Points on a hilly landscape, in no order, each with its height.
A climber steps from a point to the highest of its 6 nearest points, and stops where none of them is higher. Distance is the straight distance between rows; heights are no part of it.
Z805 h=812: [ 14   7  -5 -22 -16  18  26  -3   5 -21 -26  28  34  17  -4 -15 -18  -5
   2  19  15   9  15   6 -19  22  22 -21   9  17   4  -7 -26  14 -15 -10
 -22  18 -18  -9 -36 -17]
Z155 h=800: [ 20 -45 -31 -10 -11  42  -4  -7   4  38 -25  17  31   6  24 -25 -25 -16
  -8 -20  29   9 -32  21 -19  14  39 -17   5 -13 -14 -27  10   4  12  17
 -54  44 -11 -31  -7  -7]
Z587 h=740: [ 20  21 -24 -24  -1  22  14 -13  11 -27 -16  25  30  34   3  -9 -33   3
  -7  36   6  -2  24   3   1  12  26 -20  10  12  18   2 -39   8 -21  -5
 -26  15 -34 -16 -29 -12]
Z516 h=843: [-16  -6   9  26  11  -7 -17   6 -20  30  11 -52 -26   1  11   6   3   2
 -41 -36 -30 -22 -19  17  25 -23 -27  20   7  -5  11   1  10  -2   7  23
  -5 -18 -18  21  16  31]
Z923 h=802: [ 52  -7 -24 -13  12  42 -16  -7  32 -16   4  56  23 -12  11  -7 -16  10
  71  28  12  12  38  -3   2  -9  19   2  16   2 -38 -13  -9 -25 -10  -5
  34   1  63 -13  -4 -55]
Z434 h=505: [  3  19 -76 -10  32   4 -18 -25  15  16  23  -2 -21   2  -1 -17 -22  11
 -15  35 -22  -7 -15   0   1 -18  21  15  19 -34  28   1  -2  -8   5 -16
   0 -13 -43 -17  -7   1]
Z324 h=677: [-16 -12  46   0 -25  -9  40  13 -22  -1  -8  15  -1 -11  -8  24  32   4
  20 -16  42  12 -17  -1 -18  41 -15 -11 -27   1 -15  -4  16   3  14  -3
  24   8  29  18   7  13]
Z215 h=657: [  9  33  -9 -31 -24  14  23  -4   4 -47 -32  26  21  35 -21 -11 -25  -4
 -26  43  -1  -4  22  -3  18  16   7 -38   1  23  37  17 -47  -8 -24  -8
 -29  16 -50 -14 -30  -5]
Z163 h=763: [-17   8  40  -8 -41 -15  34 -13 -16 -24  -8  14  12  16 -13   2  -4 -13
  -4  15  10 -14   8 -10   5  37 -16 -22 -21   4   8   3 -10   5  -4   5
 -19   2 -14   8 -17  14]
Z131 h=708: [-10  11  -8  35  30   5 -20   8 -16  30   7 -36 -41 -11   9   6 -30   3
 -75 -21 -48 -44   6  16  27 -18 -34  11   3 -16  12  13   3  -6  12  40
 -17 -30 -32   5  29  56]
Z619 h=579: [ 33  35 -46 -20  23  -3 -11 -27  29 -16  14  15   7   1 -18  -4 -19   5
   7  53  -6  -3  21  -6 -11 -29  31   9  18 -14  14   2 -19 -16  -8 -22
  11 -14 -16 -14 -29 -17]
Z410 h=793: [ 17  50 -12 -17  -7   0  20 -12   9 -34  -1  10   1  10  -9 -18 -13   1
  -3  43  -2 -12  33  -6   9   5   4 -10  -1  10  31  19 -36   2 -21 -13
 -13   2 -30 -11 -32 -10]
Z613 h=682: [-22 -37 -37  25  14  14 -17   7  -7  36  14  -4   0  -7   2  -9  17   3
  21 -26  10  25 -47  -2 -25   1  10   7  -1  -1 -14  -8  26   3   4  12
  18   3  19  -8  35 -31]
Z418 h=507: [  1 -28 -47  13  16  -1 -29  19   5  29  21   4 -19 -14  -1   3  26   7
  30 -11  11  14 -24 -12 -11 -21  14  14   6  -1 -15  -3  27  -4  12   0
  18   4  31 -10  28 -32]
Z168 h=775: [-18   4   7   0 -26 -11  17 -16  -9 -15  -8  -4  -5  12  -9 -13  -9  -6
 -13   5  -1 -17 -13  -6  11  30 -20  -4 -18   8  11  13 -11  10 -21   3
 -16  15 -25  -4 -15  20]
Z74 h=688: [-27  -1  -4   9   9  -6 -19 -12  -9  26  17 -22  -9   6  -3  -3 -19  -2
 -31 -17 -12 -17 -31   4   6  11 -15   8  11 -15  12   8   2  14  -7  20
  -8  -6 -28  -3  13  20]
Z446 h=700: [-19   9  47  11 -20  -6   6  -3 -17  -3   3 -11 -11  11  -5  -4   5  -2
 -25  -9 -18 -24   6  -5  31  18 -29 -13 -23   3  11  20  -4   1   3  22
  -5 -10 -15   6   2  41]
Z975 h=845: [  9   5 -44   6  22 -10 -30  -9  12   8  19  -4 -17  -9   0  -6  -6   7
  10  16  -6  -3  -6 -13  -3 -24  11  18  25 -21   2  -2   7   2  -3  -9
   6  -9 -11  -1  -5  -8]
Z886 h=829: [ 12   9   4   0   6 -15  -4   8  23 -26  13  21   9 -13 -13   5  20   7
  45  18  10  14  19  -7 -11  -7   7   9   4   2 -17  -1  -4  -4  -1 -16
  25  -6  37   2 -10 -30]
Z249 h=889: [-14 -12 -19  26  34 -18 -28  12  -3  24  29 -46 -31   2  22  21  17   0
 -27 -27 -32 -12 -20   3   4 -44 -14  15  20 -11   1   0  17   1  13   4
  18 -20  -4  18  29  10]
Z180 h=721: [ 19  36 -69 -27  10  32   0 -26  19  -4  -7   7   1  13  -6 -25 -46   5
 -27  54 -10 -26   8  -4  -6 -22  32   9  12 -29  31  -1 -14  -6 -18 -12
 -23   1 -50 -26 -23  -2]
Z488 h=772: [  7  43  16  -6   6 -27  -9  -4  18 -30   7 -11 -14  -2  -2   4  10  -1
  11  28 -22  -7  26  -7   7 -26  -2   9  -4  -1   6   5 -17   4  -4 -25
   8 -20  -6  14 -36   6]
Z270 h=717: [  2 -10 -59  -1  26  18 -29 -10  14  23   1   1  15   4   0 -24 -30   9
 -12  10   9   3  -9   7  -6 -14  25   9  27 -28   9 -11   8   9 -12   3
 -18  20 -16 -23  -4 -11]
Z103 h=768: [ 25 -35 -64   0  11  27 -38   5  15  36   0  10  27   5  11 -23 -17  -1
   5   1  18  22 -12   5 -17 -10  41  15  16 -11  -8 -28  23  15  12   1
  -8  28  -1 -25  18 -22]
Z777 h=781: [ 13 -15  -9  11   2   8  -2  -1   0   2  10   6   6  -4  -8  10  13   4
  40  11  11  18  -7   1 -20   5  12   6  -6  -1 -21  -1  11   7  -5  -8
  16  -1  27 -13  -6 -22]
Z104 h=671: [  7  33  51   9  -6 -48   8  11 -21 -13  -8 -25   2  -1  11  16  17 -24
  -2 -12 -29 -19  31  -3  33 -29 -24   4 -19   0  11   8   3 -21  14  -9
   7 -23   3  30 -23  25]
Z571 h=759: [-20  26  23 -15 -28   4  17 -17  -3 -33  -5  12   6  25 -11  -7 -14   2
 -40  21  -8 -12   3 -11  10  20 -27 -19 -20  15  36  23 -28  15 -17   8
 -27  13 -27 -11 -11  18]
Z322 h=742: [-24 -36 -26  22   4   5 -20  14 -10  45  21 -26 -22  -7  -1  -1  12   8
 -16 -43   2   3 -51  -1 -18  -3  -2  10  19  -3  -3  -9  33  13  11   8
   2  22 -11  -5  46 -13]
Z734 h=173: [-19 -24  23  13  14 -10  -2  25 -12   8   6 -17 -22  -8   3  32  49  12
  29 -41   3  20 -20   4 -10  -8 -10  16 -17  -2 -12  -3  24  -7   8   2
  30  -3  30  21  25 -10]
Z31 h=437: [-19  -7  57  25   6 -20  13  29 -10   4  -6 -31 -26   0  14  39  40 -12
   6 -48  -8   5   7  -1  12  -5 -25   8 -19  -4 -19  -3  21 -17  28   2
  28 -12  32  31  14   3]
Z20 h=709: [-12   5 -42   1   3  14 -24 -19   6  24   6  -6 -11   2  -9 -30 -34  -6
 -52   7  -8 -12 -25  12   2  14   1   5   3 -18  19   7   2   4 -11  18
 -35   6 -38 -29  10  26]
Z321 h=497: [-24   9  46  26  16 -11  -8   4 -32  10  -5 -35 -14   9  19  13 -10 -10
 -48 -32 -34 -27  18  10  34 -10 -33   9  -9 -12  17  16  -3  -7  18  23
  -8 -23 -14  16  13  55]
Z693 h=801: [ 14 -29 -32  -1  -9  36 -11  -3  -1  28 -18  20  26   1   1  -6  -7  -7
  27 -11  22  15 -21   9 -37  21  27  -7   3   6 -19 -17  11   3  14 -11
   5  27  11 -17  -7 -26]
Z138 h=524: [-23   9  31  20   1 -14  -7   1 -26   1  -1 -26 -22   0   0   4 -13 -10
 -28 -21 -24 -17   5  -5   9 -12 -25   4  -9  -1  13   7   1   4   0  10
  -5 -16 -27  10   4  44]
Z646 h=833: [ 35  10  -4 -23   3  15   5   2  23 -34   9  48  21 -20  -5  -5   9  17
  64  34  12  21  37  -4  -8   0   7  -2  -2  23 -26 -16 -13 -13 -10 -10
  31 -12  56  -3   1 -45]
Z664 h=804: [ 20  32  22 -32 -17 -24  40  -7  27 -52   0  36  20 -16 -13  -6  12   6
  39  36  11  10  47   5  -6  -6   5 -12   1  11 -11   8 -29   4 -17 -37
  14 -10  34   4 -29 -38]
Z122 h=805: [ 26  30  15 -25  -6 -24  17   0  29 -46   6  29  16 -12 -14 -11  12  -4
  36  47  -7  -4  49 -12  12 -23   3   2   7  21  -4  11 -17 -17 -11 -31
   6 -13  40  11 -25 -21]
Z378 h=787: [ 45 -28 -45 -14  17  55 -26 -12  27  27 -25  25  15  -3  23 -19 -36  -6
  21  14  18  16   4  -2  -5 -25  52  -5  27  -3  -9 -32   4  -6   3 -11
 -22  26   1 -25 -25 -32]
Z176 h=748: [-27 -35 -25   7   4  12  -5 -10 -19  37   7  -9   4  -2 -17 -13 -15  -9
 -38 -31  15   6 -45  20 -11  17   4   9  23  -9   1  -9  19  13   2  18
 -31  28 -14 -25  29  10]
Z657 h=404: [  1  19 -29  15  21 -15 -22 -18  13   8  13 -26 -28   3   6  -1 -15   8
 -21  20 -21 -15  -2 -14   7 -39   8  18   6 -27  22   1  12 -13  -6  -3
  -5 -25 -37  10  -3  22]
Z471 h=530: [ -3  16  45  23   9 -40   7  23 -12 -12  -5 -32 -10  -2   5  34  47 -11
  14 -18 -23  -5  31   5  22 -42  -9  14  -8   7 -14  12  24 -25  26  -5
  28 -27  41  47   1  -6]
Z960 h=810: [ 13  27   4 -28 -15  -3  26  -9  20 -34  -6  29  22  -2 -14 -16   9   1
  20  39   9  13  35  -4  -5   3  10 -14  -3  17   8   3 -29  13 -29 -25
  -5  -8   3  -1 -22 -14]
Z692 h=760: [  2  41 -26 -13  -3   9   1 -12  15 -27   3  -4  -5  11  -4 -27 -26   3
 -21  35  -9 -13   9  -5  -1  -2   6 -16   5   5  32  13 -32   3 -22 -15
 -16  -6 -42 -15 -28   6]
Z956 h=863: [  5 -20  13 -12 -13  19   5   5 -13   4   1  12   6 -15  -5  12  31  11
  42   3  23  22 -12  -7 -22  26   5  -8 -25   5 -21 -11  12   4   7   2
  35  14  42  13  15 -14]
Z684 h=613: [-21  25  80   9 -17 -29  20  14 -25 -17 -13  -8   4   4   7  18   4 -18
 -25 -19 -28 -22  38  -6  45   4 -47  -4 -27   2  21  21  -4  -6  20   8
   1 -15  -3  28 -12  43]
Z856 h=770: [ 11 -26 -76  12  27  11 -36  -1  12  33  25   3   2  -1  -4 -14 -11   6
   6  11  15  14 -22   2 -15 -27  26  15  15 -18  -6  -3  24  10   5   5
  13   6  -5 -18  12 -20]
Z489 h=791: [-16   2  -7 -10  -7  16   4 -16  -4   6 -17   1  12  11  -6 -10 -21 -12
  -1  25  19   0 -10   2  -5  17   4   0   2  -2  19   0 -11  17 -13   3
 -12  15 -19  -8  -8   2]
Z61 h=782: [ 12  -3 -27 -22  -5  46   4 -12   9  -3 -41  28  33  27  17 -23 -43 -10
 -21  18  17   5  -9  10  -5  18  40 -24  11   4   9 -27 -12   3 -10  -1
 -57  36 -28 -27 -31   0]
Z43 h=737: [-39 -11 -18   8   7   6 -25   2 -17  34  12 -28 -34 -19   3 -20 -26  -1
 -79 -29 -22 -29 -29  15   8   3 -25  10  14 -17  19   0   4   9 -13  27
 -31  -2 -34 -18  42  41]
Z498 h=807: [ 21   4 -17 -10   6   6 -17 -14  24 -18  10  18  22   0   0  -8  14  10
  36  27  17  15   7 -14 -18  -9  17  16  13   4  -9  -2  -4  -3  -5 -13
  13   2  23   3  -9 -27]
Z22 h=795: [  7  36  39 -22 -26 -47  31   1  12 -50   4   7   4  -4 -10  -7   8  -2
  24  21 -13 -10  45  -2  11  -1 -15  -6 -23  19  12  10 -32   3  -9 -22
   3   2  -2  14 -25  -5]
Z125 h=456: [-14   9  12  16   5 -15 -13  -2  -3   3  15 -31 -25  -4  -1   5   6   1
 -22 -13 -18  -3  -7  -6  10  -5 -17   6  16 -14  -5   4   8  10  -5  -4
  -1 -20 -19   9   6  13]
Z261 h=796: [  2  13  27 -32 -37 -18  50   2   7 -43  -9  31  17 -12 -10  -2  16   3
  23  27  30   5  37   6  -3  19 -11 -30 -23  23   7   4 -40   0 -15 -24
   8   6  12  17 -24 -12]
Z611 h=375: [-11  -9  35  16  -1 -31  -5  21   0  -5  11 -20 -13  -1   3  26  36  -1
  21 -25 -12   1  -4 -13  11 -22  -5  22  -6   1 -15  -3  18 -15  13  -3
  31 -20  30  23   8  -7]
Z678 h=754: [-17  14  38  12 -16 -22  13   1  -5  -2  -2  -7   4   5 -12   8  17  -1
  -1 -15   2  -4   2 -11   9  10 -11   3 -13   7  -2   7   1  13   2   1
   9  -4   4  15 -12  18]
Z683 h=664: [  2  28 -36  -5  10   6 -11 -12   3   0  10 -20 -11  11  -4 -21 -32  -1
 -33  18 -16 -14  -9  -5   1  -1   1   4   0 -16  22   6  -2   5  -6   5
 -26  -1 -49 -21 -11  24]
Z51 h=842: [ 14  -5  10 -22  -9   2  17  19  10 -29   9  28  13 -28  -8   8  21   8
  76   9  15  20  21  -4 -10   7  -5  10 -19  10 -27  -4   5 -15   3 -15
  44  -6  61   9   2 -38]
Z584 h=733: [ 14  -3 -37  -9   6  19 -16 -17  13  -1  -7  21  26  16  -9 -11 -16  -2
   2  29  11   2   3   1 -15   3  26   9  17  -4  13 -14 -13  16  -8  -9
 -19  12 -26 -12 -17 -18]
Z123 h=786: [ -4   7  54  -3 -28 -42  37   4   5 -29  -2   1   4 -11   0  13  28  -8
  27   5   4   6  14 -10  15  18 -15  -5 -26  16   5  13  -3   4   7 -15
   8 -11  17  21 -12  -3]
Z726 h=604: [-38 -31  42  25  -4 -13  -3   7 -28  34   3 -24 -18   0 -12  16   6  -2
 -37 -56  -5 -15 -37   6   9  37 -28   1   1   3   1  -1  17  16   3  22
   0  -6  -2  -5  39  31]
Z112 h=360: [-27 -22  21   8 -12  -7   8  25 -23  15  10  -9 -16  -1  -2  25  38   2
  22 -33  12  19 -25 -11  -9  14  -6   0 -17   7 -19  -4  25   5   9   4
  34   3  29  16  22   8]
Z100 h=873: [-21 -30 -57   9  35   6 -29  20   6  56  18 -16  -6 -13  13 -14   8   1
   8 -28   6   5 -39  12 -24 -23  13   7  17  -2  -1  -1  38   7  19  15
  11  17   5  -8  46 -20]
Z364 h=514: [-13   9  78  17  -2 -29  18   3 -37  11 -14 -21   1   7  17  24  12 -13
 -25 -32 -22 -22  28   1  43 -12 -40  -3 -20  -6  11  16  14  -8  30   5
   1 -18  14  31   9  41]
Z845 h=803: [ 22   3  26 -27 -29  10  46   3   2 -41 -30  44  17 -13  -2   6   2   4
  39  23  39  28  20  16 -18  36   1 -34 -20  21 -18  -6 -19   9  -3 -12
  11  14  29  14 -24 -13]
Z811 h=794: [  0  16  -4   0   0 -13   8  -9   0 -18   3  -4   1   5 -15  -9   4   0
   1  15  -5   0   6  -6   6   8  -2   6  -7   4   9  11  -9  13  -9 -19
   0 -16  -5   3 -21   2]
Z730 h=821: [ 29   6 -11 -18 -10  18  14  -1  13 -20 -13  23  29  -1   0  -2 -10   7
  29  29  19  25  16  -3 -19  18  21 -18   8  14 -11 -17 -15   2 -22 -20
   1  17   8 -14 -37 -24]
Z354 h=824: [ 42 -28  -7 -13  -8  60  14  -4   6   8 -29  43  26  -7  24  -7 -21  -3
  42  -8  27  23   3   3 -22  23  38 -15   8   9 -32 -32   4  -3   5   4
 -14  32  20 -16 -19 -30]
Z268 h=532: [-25  -7  67  31   0 -14   8   0 -36  19  -1 -15 -14   8  12  22  -4  -8
 -51 -43 -18 -33   0  11  39  20 -49  -3  -4  -2   2  21  -2   7  25  31
 -10 -14  -4   3  32  61]
Z987 h=192: [-33 -37  74  26  -4  -8  23  29 -29  24  -1 -22 -23 -10   2  55  49  -3
 -12 -50  19   1 -33   6 -18  32 -34 -14 -19   3 -20  -8  24  -4  20   6
  31   1  48  21  41  15]
Z732 h=758: [ -4 -31 -19  -3  -7  21 -10 -16 -11  29   5   3  12  -4  -4  -3   1   6
  13 -18  17  27 -35   1 -24  27   7  -4   2   7 -13 -12  22   8   9  21
  -2  25   2 -11  22 -20]
Z632 h=333: [ -2  10 -22  20  27 -20 -32  -5   2  22  30 -37 -37  -1  15  -2  -7  10
 -25 -11 -32 -20 -18   3  11 -44   3  19  13 -25   3   4  20  -9   7   1
   9 -23 -30  15  16  19]
Z366 h=820: [ 33  21  15 -34  -4  -3  27   6  31 -52   9  45  28 -25  -7  -8  19   6
  60  33   9  24  57  11  -4   0   2  -6   1  24 -19   3 -24  -9 -18 -22
  24 -19  64  -2  -9 -43]
Z428 h=716: [-23 -22 -38  12  22  -3 -25  -4  -1  28  23 -23 -15  -5   5 -15  -8   3
 -32 -14  -6   1 -38   8  -5  -8  15  17  15 -20  12  -3  18  16  -1  10
  -7   1 -28  -9  17   1]
Z284 h=636: [-34  -8  36  16  -8 -13  -8  -5 -23  13   2 -25 -23   5   0   2  -7   0
 -47 -35 -23 -22 -17  -5  12  18 -25   0  -3  -7   6  15  -3  -4   1  28
 -15  -1 -26   1  19  41]
Z70 h=73: [-11 -22  -8  20  25 -16 -20  28   7  17  18 -24 -28  -2  11  20  36  11
  28 -32   2  12 -30 -17 -17 -16   8  10   6   9 -20   5  30   0  15   4
  40  -4  25  15  34 -26]
Z401 h=830: [ 22 -18 -14  -6  -2  11  -5   3   6 -13  -1  33  15 -16   2   5  20  12
  68  12  13  31   5  -8 -20   6   9  -5   1  13 -25   1  -2 -18  -3 -13
  37   7  49   0   0 -41]
Z219 h=814: [ 30  -1 -28 -11  11  19 -13  -3  31 -19   6  29  31  -8  -8   2   5  18
  53  36   8  20  23 -16  -7 -14  20  12   5  17 -18  -5 -12  -8  -6 -21
  22  -2  47  -7  -5 -45]
Z178 h=881: [  7  20 -52 -13   3  41   1 -17  14 -12 -28  14  22  34  -5 -33 -47   2
 -44  30   6  -6  -4   5  -2   0  26  -8  14 -16  29   3 -15  -4 -11   2
 -49  20 -57 -37 -18   9]
Z820 h=767: [-11 -10  31   1 -24 -12  16   7  -7  -8   0  -7   1  -7 -11  15  26  -1
  36 -11  16  23  -3 -10  -9  10 -11   0 -25   6 -18   1   1   8   0  -3
  19  -3  29  19  -5  -8]
Z477 h=729: [-22  18   7  19   0  16 -30   3 -16  21  18 -29 -28  -7  17 -11 -50   1
 -92 -17 -35 -43 -12  14  23 -10 -44  -6 -11  -3  21  29   4  -6   5  52
 -36 -24 -24 -21  36  75]
Z737 h=753: [ -9  21  68 -13 -36 -34  41  18  -7 -35  -7   7  -6   4   0   1  13 -15
 -10   7  -7 -20  19  -8  40  15 -34 -13 -31   4  14  19 -23   0  -5  -1
 -11  -1  -8  17  -9  24]
Z772 h=308: [-13 -23  12  31  24 -29 -17  42 -10  12   6 -19 -29  -2  24  54  75   8
  12 -52  -1   6 -13  -2  -1 -33 -16  16  -5  20 -14 -10  28 -21  25  19
  46 -13  45  27  40 -13]
Z530 h=790: [ -5  25  10 -29 -27  -3  35   1   5 -50 -11  27  23  14 -11  -8  -5   4
 -16  30   9   4  26   1  10  19  -1 -32  -4  22  28  20 -38   5 -25 -23
 -12  10 -28  -1 -34  -4]
Z801 h=570: [-13  29  12  13   2 -14 -12   3 -10  -7   9 -26 -27   0  -5   6 -21  -7
 -31  -7 -32 -26   4  -4  16  -8 -31   6  -3 -13  16  14  -1   2  -8  11
 -15 -20 -35   4   9  25]
Z345 h=489: [-26  -5  86  12 -23 -32  44   6 -30   3 -15  -8  -7   3   2  30  28 -10
  -7 -30   6 -15   1  -3  23  29 -26 -11 -22  -2  -4   8   6 -13  16  -2
  11  -7  24  32  -4  39]
Z266 h=427: [  5  31  -7   9  12 -27 -14  -6  -2 -12  11 -28 -31   3   2   6 -11   4
 -13  11 -49 -20  15  -6  11 -36 -15  17   2 -21  16  16   4 -12   4   1
   0 -42 -23  13 -10  27]
Z514 h=792: [ 30  -7  23 -35 -30  44  51   3  -4 -11 -47  67  20 -21  22  15 -15   6
  56  14  36  29  26  21 -26  49   4 -34 -28  20 -42 -20  -4  -6  -8  -1
  18  16  40   2 -17 -21]
Z271 h=321: [  3   6 -12  14   9 -20 -24  -7  10  -2  13 -12 -18  -1   1  13  14   5
  18  -2  -9   6  -1  -9   7 -24   0  15  10  -7 -18  11   7  -2  -2  -6
  15  -7   1  11   2  -1]
Z527 h=735: [ 29 -25 -56 -10  10  26 -22 -13  20  21  -2  16  17   7   1 -18 -22   2
  17  22   9  21  -3   4 -21 -19  30   7  22  -3  -8 -18   1   5   4 -13
  -4  17   9 -16  -2 -27]
Z802 h=728: [-18 -20 -30  19  35 -10 -19  12  -5  48  36 -37 -37 -14   7   3   3   9
 -51 -48 -22  -6 -43   4   1 -25 -12  14  21 -19   5  -4  25   4  10   9
   8  -8 -21  -7  45  10]
Z531 h=469: [  2  12  38  26  22 -32   0   2 -19   9  -3 -49   6   6  12  29  18 -26
 -20 -12 -26 -16  35   6  35 -43 -26  17  -3  -1   3  17   7 -15  22   4
  16 -31   1  37  -6  16]
Z483 h=741: [-34 -34 -22  20  16  -4 -26  12 -12  50  24 -30 -29 -11  -6  -8  -7  -8
 -51 -46  -5  -8 -59  21   3   7 -13   8  22  -8  -4 -15  16  15   3  24
 -17   7 -14 -17  57  11]
Z661 h=738: [-35 -29  -2   5   3   1 -16  -3 -15  50  21 -25 -24 -24 -11 -12 -22  -4
 -64 -45  -2 -29 -51  11   4  22 -15   1  10 -15  -1   0   9  18   2  41
 -41  -4 -19 -25  47  38]
Z286 h=809: [  2  -7   9  -3 -15   3   8  -9  -1  -2 -12  12  20  -5 -11  -7   2   1
  13   7  28  14   0   2 -16  30   3  -2  -2   7  -8  -3  -6   5  -7 -12
 -11  17  -3   7 -17  -7]
Z980 h=780: [ -8  36  47  -1 -10 -29  12  -1  -5 -33  -7 -14  -8   3  -4   2   0 -10
 -15   6 -28 -15  32 -20  28 -11 -21  -5 -23   0  20  14 -16   1  -1  -4
  -9 -15 -15  17 -25  15]
Z991 h=808: [ 10 -10   4 -19 -17  28  25   2   2  -1 -25  28  25 -16   2   6   6   7
  39   2  45  28   0   7 -27  34  -3 -15 -16  19 -23  -8  -9   6   2 -10
  13  15  34   4   0 -15]
Z570 h=723: [-20  16  46   8 -29  -8  14  -8 -30 -14  -8  -1 -15   5   2 -13 -27   5
 -42  -6 -13 -31   2 -12  31  24 -44 -13 -29   0  29  34 -18  -6  -8  26
 -22  -6 -29  -8  -1  50]
Z107 h=811: [ 30  -3 -21  -3  -3  20   0  -7  20  -7  -9  32  31   3   5 -13  -6   6
  26  25  15  27   7   3 -11   4  32  -1  21  -3 -14 -23   0  10  -4 -13
  -8  13  10 -11 -16 -20]
Z544 h=719: [-23 -47  -7  20  -3   9   2   4 -25  42  10 -18   5 -11 -22   1  10  -5
 -15 -42  26   9 -42  14 -21  31   9 -10   4  -1 -12 -12  26  18  15  19
  -8  27  -3  -9  34   4]
Z478 h=731: [ 22  32 -12 -18   9 -20  -7 -22  22 -30  19   3   7   5 -14  -3  -2   4
  11  51 -17 -18  28 -15  -6 -27  17   7  14  -2  14   5 -17 -15 -17 -28
   2 -20 -10   1 -28  -6]
Z457 h=817: [ 47 -39 -28 -32   1  66 -21  -1  30  15 -46  32  18  13  26 -28 -35 -18
  20   0  23  15 -10  -1 -12  -7  59 -19  19  -4 -18 -35   6  -9   9   8
 -48  39  -8 -36 -37 -21]
Z289 h=727: [-31 -12   3  10 -15   8 -10 -10  -9  18   7 -23   1   4 -18  -6  -5  -5
 -30 -16   0  -6 -32   5  -8  28   2  10   4 -10   2  -6   6  24  -4  21
 -23  11 -25 -13  19  21]
Z350 h=414: [ -9 -20  30  23  13 -21   5  50  -7 -14   3 -11 -26   0   5  31  63  -4
  33 -26  -6  14   5  -3   3 -25  -5  10 -14   7 -29  -4  23 -26  32  -4
  60 -12  61  16  36 -20]
Z140 h=769: [-10 -18 -22  -1   1  23  -2 -14 -13  19 -13   1  24  10  -8 -12 -17  -8
 -14  -7  24   1 -27  13 -15  24   9  -6   7 -14  -9 -14   8  16   4  11
 -33  28 -18 -11  -1  12]
Z304 h=266: [  4 -23  -2   8  11 -10 -13  24   4  -7  21  -1 -18 -13   1  24  42  14
  53 -15  -4  11  -2 -19  -6 -14  -2  20  -6  10 -21   4  21 -23  11   5
  50 -20  43  12  20 -28]
Z433 h=797: [  7   9  17 -29 -27  12  47 -10  -4 -24 -20  38  35  15   1 -11 -10   0
  13  22  29  18  23  13 -10  29   5 -28  -7  29  -6  -2 -34  12 -16  -4
 -15  21 -12   3 -30 -15]
Z768 h=697: [  8  24 -34  -7   0 -10 -15 -20   9  -6   9 -10  -6   1 -11  -3 -14   9
  -8  26   0 -14  11  -9   0  -6  11  15   9  -9  24   4 -10   1 -13  -9
  -5  -8 -34  -5 -19  -3]
Z781 h=218: [-17 -14  13  28  24 -23 -22  23 -10  14  10 -31 -25   3  25  27  38   3
  -2 -39 -24   4 -18  -1   1 -41 -12  18   7   9  -1  -1  16 -12  19  -2
  32 -21  19  31  38  -8]
Z534 h=55: [ -8   6  -4  25  27 -28 -16  11  -1   7   3 -30 -25   5  10   8  13   6
 -17 -17 -34 -13  10   0  15 -35  -8  27  -2 -14   0   7  26 -10   2  -3
  13 -25   2  28  12  13]
Z567 h=872: [ 36  -2 -13 -17  -7  51   6 -12  21  -1 -35  29  38  14   5 -12 -25  -6
  23  12  15  21   6   7 -11   4  44 -12  13  12 -14 -29 -17   5  -3  -1
 -34  32  -1 -20 -33 -27]
Z787 h=730: [ 32  35 -28 -25  12   2  -3 -22  17 -30 -14  16   7  19 -12 -17 -20   8
 -18  56   1 -11  30   2  -1  -6  25 -19  19  -2  32   5 -39  -6 -31 -26
 -16   8 -38 -23 -38  -3]
Z839 h=818: [ 35 -21 -18 -13  -2  27   0   0  12   5 -13  30  21  -5   2  -6  -6  -4
  45   8  31  26   3   3 -21  10  25  -4   1   6 -26 -12   4  -8   7 -10
  13   6  34 -17  -7 -31]

Call two points neighbours if one is among the 6 nearest of the other. Go from one point of each pair to the other, from neighbour to neighbour, staying as high as possible. Name the lowest point that can't be avoided.
Z100 and Z956 => Z103
Z100 and Z975 => Z856
Z178 and Z956 => Z61
Z956 and Z567 => Z839

For each start below, name the point where the climber stops.
Z801 => Z567
Z683 => Z567
Z43 => Z567
Z661 => Z567
